A landscape with many peaks, sampled at points; each row gives a point and its height.
A climber steps from a point to the highest of its 2 nearest points, and stops where none of them is higher. Distance is the straight distance between rows; heights are no part of it.
tef: 20  -39  -9  19  -24  -20  -13  12  -17  18  14  2  29  -11  -13  12  4  -11  26  -2  -7  -15  -21  0  (h 50.2)
dar: 11  -2  -12  7  12  -6  -8  -11  -5  -2  17  -10  23  17  7  9  -8  0  16  -15  0  -20  -21  -6  (h 15.9)
pakup: 12  4  -6  20  18  -14  16  -16  17  31  -8  7  0  -19  16  1  -2  -4  33  14  -24  7  -3  -2  (h 49.8)
ler: 8  1  17  0  11  -13  -8  1  10  23  -20  8  -20  -17  -5  -2  -4  2  7  -15  -6  10  11  -5  (h 57.1)
luz: -19  7  1  3  17  10  14  -16  2  -14  -1  -20  12  0  15  4  -8  -4  -1  23  -22  -11  -9  5  (h 56.7)
Tulo: -12  17  24  -21  2  20  -22  25  -2  -13  -28  -20  -21  -4  -6  -24  -14  8  -9  -2  3  24  34  10  (h 39.3)
pire: 15  -23  -28  8  -10  -16  1  9  -21  17  25  22  45  7  -1  31  11  10  38  1  -1  -16  -21  -11  (h 21.0)
rifu: -20  19  13  -6  6  19  -23  23  11  -29  4  -33  -5  7  -10  -10  -2  -3  -15  -4  11  12  -2  31  (h 4.3)
fil: -8  31  -10  7  14  21  -1  -11  0  -17  -15  -8  -29  18  23  -11  -7  5  -14  6  -7  -24  4  20  (h 60.3)
fune: 16  -9  16  9  2  -17  -15  -1  10  21  12  7  -12  -6  -10  0  0  7  0  -25  0  -2  2  -2  (h 64.2)
ret: 11  -9  -16  2  -4  -6  8  3  3  8  2  -2  22  -14  -7  11  11  -19  -6  20  7  4  -13  8  (h 57.2)
givi: -8  -15  4  1  -9  -2  -40  4  -18  -27  8  5  1  1  -23  5  -2  20  8  -12  10  -15  -13  -8  (h 15.8)
Fadiz: -21  9  1  -1  28  20  10  22  -4  -16  -16  -29  -1  -4  -5  -14  -18  -9  -16  25  -16  0  18  9  (h 50.6)
vomap: 9  15  4  -22  10  1  -3  -3  25  23  11  9  -11  -4  -13  -8  -13  8  -13  -15  16  0  16  -16  (h 40.4)
naka: -14  0  -20  0  -10  11  -8  -5  -24  -8  -6  -10  21  -9  0  28  7  2  8  -4  -11  -28  -34  -3  (h 23.5)
mogob: -11  28  -4  6  19  10  23  -17  15  2  -9  10  -17  18  23  3  3  4  -13  19  -1  -13  2  18  (h 64.5)
totuf: 23  -14  -28  22  -24  -11  18  -16  -16  30  16  16  47  -3  8  28  9  -8  30  2  -8  -4  -14  8  (h 27.0)
sol: 3  6  0  3  23  3  2  5  7  -12  -17  1  -6  20  0  -12  -8  -6  -7  13  21  10  13  15  (h 12.0)
tikov: 26  -17  -22  29  -18  -9  2  -2  -18  20  13  -4  28  2  0  19  8  -12  19  -8  -11  -16  -21  12  (h 36.7)
lin: -2  -14  -3  21  -8  5  -3  -2  -9  -1  10  -28  38  -14  -11  17  -7  -17  6  12  -24  -12  -22  19  (h 10.5)
kapo: 5  -7  4  -10  -3  -8  -30  -7  -11  -15  1  5  -2  -3  -6  -4  -5  14  6  -19  2  -2  -3  -22  (h 13.8)
benub: -8  2  22  2  4  4  40  10  10  7  6  -8  -16  7  -3  -15  0  -6  -28  11  -8  14  29  3  (h 59.3)
guf: -23  -1  15  -7  -40  18  -22  7  -10  -38  4  -9  -12  3  -25  0  9  8  -20  -15  21  8  -13  9  (h 21.5)
fivif: 30  1  -36  5  0  -10  -5  -6  -16  8  6  31  -3  11  0  3  -1  9  7  -24  11  -8  -4  -26  (h 27.4)
gal: 13  -6  -29  13  -4  3  2  -8  -22  -15  6  -5  10  -11  3  0  6  -7  -10  10  -19  -9  -12  -10  (h 48.6)
Geti: -23  -3  18  3  12  17  -3  13  -5  -33  -1  -24  -9  3  -21  -20  -20  1  -22  11  -9  0  14  3  (h 47.1)
fetif: -10  -10  16  15  -1  2  0  16  7  -7  10  -33  15  -8  -12  1  -3  -18  -10  10  -17  4  -8  24  (h 7.3)
Dege: -14  3  -19  -9  -26  25  16  -11  -17  -24  -9  -17  10  -17  18  7  8  -26  -23  8  -17  -11  -17  6  (h 9.0)
savu: -16  3  -5  -1  1  8  -6  -2  -11  -14  -8  -13  20  -1  -1  27  -1  -8  -10  -11  -1  -7  -24  8  (h 28.4)
Muza: -16  7  26  -1  -15  7  -4  -6  6  -9  5  -22  -20  6  -5  -4  6  11  -14  -15  -1  -1  -4  7  (h 53.4)
musir: 18  13  -37  19  -3  -1  9  -22  -7  18  -6  8  4  -4  28  15  5  -8  19  4  -22  -18  -23  1  (h 44.3)
Kibu: -2  -1  35  -18  7  -3  -11  9  9  3  -22  18  -21  3  -7  -26  -14  16  8  5  16  33  42  -6  (h 46.1)
lanel: 21  -13  -15  -25  -26  -9  -31  24  -15  9  25  24  6  1  -19  1  10  16  -1  -30  25  -9  5  -19  (h 18.1)
dute: 10  15  -13  -6  20  0  -1  -12  11  -3  -5  8  -6  17  8  -12  -11  2  3  3  19  -5  3  -5  (h 13.1)
Kamol: -14  -9  26  1  -8  0  -9  25  15  -15  9  -24  2  7  -24  -7  -8  -14  -19  -5  8  12  -5  21  (h 5.6)
Mir: 5  -2  -7  14  -18  3  25  -19  -1  6  22  -4  9  2  14  15  16  -8  -15  -3  -11  -10  -14  7  (h 72.1)
vese: 6  9  -9  13  7  -4  24  -31  16  21  4  10  9  -8  27  14  11  -5  20  12  -11  -2  -11  9  (h 46.7)
Zuzo: 25  3  -33  22  9  -9  5  -11  -11  6  -19  20  -10  0  8  -1  -7  -6  4  7  -12  0  -10  -11  (h 37.0)
Vit: 8  21  10  1  26  0  10  -13  28  20  1  16  -29  13  8  -21  -16  19  15  -6  12  6  31  -8  (h 74.5)
pid: 4  -12  3  -9  -2  -17  2  -12  12  12  17  26  8  -16  1  12  18  4  14  -7  12  11  -4  -17  (h 36.0)
kepe: -11  -10  8  -5  -3  -6  -21  16  3  -3  1  -2  16  -5  -21  20  3  -5  -9  -6  11  -2  -19  7  (h 33.4)
goru: 10  6  4  11  23  -11  20  -3  18  35  -15  10  -19  -22  10  -3  -3  -3  14  0  -19  11  15  -6  (h 52.7)
vamat: -6  9  -8  -10  -6  1  23  -32  6  13  0  15  -1  -13  24  21  17  1  9  -5  -5  -6  -13  -13  (h 50.3)
Zefom: -3  5  11  1  -12  0  11  -8  9  8  26  -8  -5  3  -3  8  11  4  -22  -15  0  -4  -7  1  (h 59.2)
kude: -28  5  16  -4  -4  26  22  10  -2  -38  7  -31  -13  13  3  -27  -10  -7  -32  12  -11  6  20  7  (h 48.5)
siv: 2  13  2  3  13  0  -13  -16  7  -9  12  -6  -4  26  1  -6  -8  13  0  -12  16  -16  -8  1  (h 14.2)
zan: -5  2  16  2  0  1  -24  3  2  -5  -5  -27  -13  -13  -3  -9  6  3  6  -7  -8  -4  -8  9  (h 48.2)
Luki: 5  -4  5  -18  -9  -13  -20  -2  2  1  19  31  -1  -8  -12  11  21  22  -9  -11  22  16  5  -12  (h 40.0)
takeg: -2  25  -8  -2  4  17  -8  -20  -5  -13  -24  -2  -37  10  12  -21  -14  15  -2  5  -7  -17  6  -5  (h 56.6)
pagus: 7  -21  -16  -17  -26  -13  -12  12  -13  1  18  12  19  -13  -5  14  33  6  17  -2  16  -4  -17  -16  (h 9.2)
Fas: -25  -7  13  -12  -30  6  1  -1  -3  -32  -5  -10  5  -4  -3  9  18  -11  -12  0  11  17  -19  6  (h 26.6)
gefuv: -14  9  4  2  25  7  28  -12  4  -1  -13  -14  -7  11  24  -17  -17  -5  9  22  -24  -7  13  -8  (h 60.4)
dafu: 10  -3  8  -3  24  -14  -15  18  18  4  7  15  2  4  -16  -7  -6  2  -16  8  19  15  18  10  (h 10.6)
Pitep: -3  0  1  5  10  0  25  2  11  10  -16  -4  9  -8  5  5  6  -18  0  28  -3  13  3  16  (h 70.2)
vodi: -5  -6  20  4  12  -6  21  10  16  14  3  -5  0  -5  -8  0  0  -10  -14  11  -6  13  14  8  (h 64.4)
puvez: 8  -5  -27  11  12  -9  -18  4  -15  -5  15  7  33  9  0  23  6  7  20  2  2  -17  -28  0  (h 18.0)
nof: 12  -33  19  10  7  -31  -24  10  7  12  13  19  8  -8  -11  -1  -7  -4  6  -7  -5  2  -3  0  (h 74.9)
zeme: 6  15  16  -23  5  9  -15  8  8  3  -5  -7  -14  -1  -14  -21  -19  9  -20  -11  5  11  29  -8  (h 36.9)
biz: 16  -34  0  16  -9  -31  -20  6  -2  23  6  29  1  -10  -14  8  2  2  30  -5  -1  -10  -17  -10  (h 64.9)
zuru: -3  -7  39  -8  10  -8  17  9  15  2  0  7  -12  16  4  -22  -9  -1  0  -11  15  35  39  3  (h 48.9)
vago: 9  23  -9  0  -7  9  -13  -19  -5  7  -11  16  -27  9  -5  4  -3  24  -13  -22  8  -16  0  -11  (h 48.4)
Diri: 1  -20  32  -6  0  -8  5  22  11  -7  -6  -9  -8  12  -5  -28  -10  -17  -3  0  14  31  28  11  (h 52.1)
komu: -36  12  18  -19  7  18  20  27  6  -17  -30  -22  -1  17  13  -10  -4  -16  -4  19  13  24  18  22  (h 58.8)
fozun: 3  -8  -26  8  -32  15  16  -5  -28  -10  8  -17  26  -17  5  17  12  -22  -21  0  -22  -10  -18  6  (h 22.6)
bitiz: -33  16  10  -3  21  18  22  13  8  -13  -4  -29  14  7  11  4  -6  -11  -18  26  -15  5  3  24  (h 53.3)
nav: 25  -10  -43  18  0  -16  -1  -5  -18  9  -8  29  5  3  -2  11  -11  0  21  2  -9  -7  -22  -28  (h 32.4)
zikam: 11  -30  24  11  16  -25  -4  3  10  8  -3  6  4  3  -9  -12  -23  -11  14  -4  -7  6  9  -7  (h 86.2)
nenur: -2  28  -5  5  30  4  28  -23  24  15  1  19  -24  14  28  -10  -8  11  7  5  0  -4  18  -4  (h 68.8)
timad: 4  25  8  0  -5  21  -23  -13  -8  -12  -16  -1  -35  7  -7  -19  -12  30  -16  -9  -2  -2  19  2  (h 52.8)
gome: -25  0  26  -14  0  14  15  40  1  -15  -22  -23  -7  18  -4  -25  -13  -18  -12  6  14  32  32  15  (h 56.3)
Miv: -22  18  14  -9  28  9  37  4  15  18  -14  -4  -18  14  23  -18  -8  5  10  19  -2  4  36  -2  (h 63.9)
fike: 28  -15  -21  -3  -19  -15  -24  5  -22  3  9  25  -4  7  -5  -4  6  13  23  -26  17  -10  -5  -26  (h 23.2)
Kezeg: 9  1  15  -15  4  -10  -25  -4  8  0  -7  37  -14  -6  -13  -5  1  21  -3  0  19  26  24  -10  (h 43.7)
zef: -5  -8  -26  15  -13  10  -12  -2  -30  -5  0  -15  47  -19  -3  31  -1  -9  20  8  -19  -18  -33  12  (h 16.6)
Zani: -10  1  22  -18  -16  -5  2  1  10  -9  -7  0  -8  -11  4  2  23  -4  -10  -4  9  31  2  4  (h 31.0)
soz: 15  -22  -2  1  -5  -17  5  6  17  29  -2  5  16  -14  -15  4  -3  -26  16  8  10  -2  -11  4  (h 46.2)
keri: -8  -5  -15  2  -12  5  -20  3  -26  -9  9  -4  4  -11  -13  19  14  19  5  -7  -10  -29  -23  -17  (h 19.3)
kor: -35  7  27  -21  12  8  31  20  11  6  -22  -21  -5  8  13  -12  -4  -8  10  24  4  18  24  4  (h 60.9)
gasi: 2  10  12  -3  9  7  -16  16  -2  -14  -22  -25  -24  -6  7  -27  -2  -2  4  4  -1  12  19  14  (h 42.5)
vage: 21  19  -12  -4  3  1  -9  -12  6  19  7  30  -22  -3  -11  -2  -5  23  -13  -17  10  0  16  -23  (h 44.4)
supi: -11  10  19  -7  -14  17  20  5  4  -14  -1  -13  -23  12  -4  -21  -3  0  -39  1  -1  15  24  3  (h 53.7)
gupum: 8  5  -39  8  -3  12  12  -19  -11  -24  9  -2  2  -1  20  -13  6  -9  -10  30  -13  -20  -11  -5  (h 69.9)
goda: -8  -1  24  -16  -3  -9  13  -10  25  11  0  13  -9  -12  6  4  17  1  11  -7  16  23  6  -4  (h 33.5)
pina: 4  -2  19  -11  9  -6  -7  -15  1  -12  -4  -10  -9  -1  15  -19  -8  3  9  -19  -9  11  11  -17  (h 11.7)
feb: 7  -20  -1  -5  -17  -13  -13  13  3  18  -3  12  5  -6  -27  11  2  -11  -2  -7  23  -7  -14  -1  (h 38.8)
sevo: 7  -14  -25  -17  -17  -7  -19  29  -24  4  25  21  19  -4  -17  21  25  22  6  -5  16  -20  -12  -18  (h 12.9)
Futef: 5  0  -18  5  -9  -3  17  -17  -13  11  16  15  12  4  13  27  17  5  -3  -18  -3  -12  -16  -10  (h 58.1)
lelog: 6  13  -46  7  -8  9  5  -23  -13  -10  2  7  7  2  30  7  9  -3  12  21  -15  -28  -27  -3  (h 53.5)

For each start below, name the point where the climber stops.
zeme => Vit
fetif => Pitep
givi => Pitep
sol => zikam
totuf => zikam
fike => gupum
Zani => Miv
Tulo => Mir

Call two points neighbours if one is among the 2 nearest of the other. Go from one point of each pair to the other, from neighbour to neighbour, staying as high as possible. Name the lowest point that can't be avoided.
zikam / Vit => zeme
gupum / Pitep => guf
Pitep / Miv => Geti
gupum / Mir => musir
zikam / Mir => vese

Write out the way that a climber takes from each point below.
Kamol => fetif lin zef naka savu kepe feb soz ret Pitep
lanel => fike fivif nav Zuzo musir lelog gupum
pakup => goru ler fune nof zikam
kapo => givi keri naka savu kepe feb soz ret Pitep
pagus => pid Luki Kezeg Kibu zuru Diri gome komu kor Miv
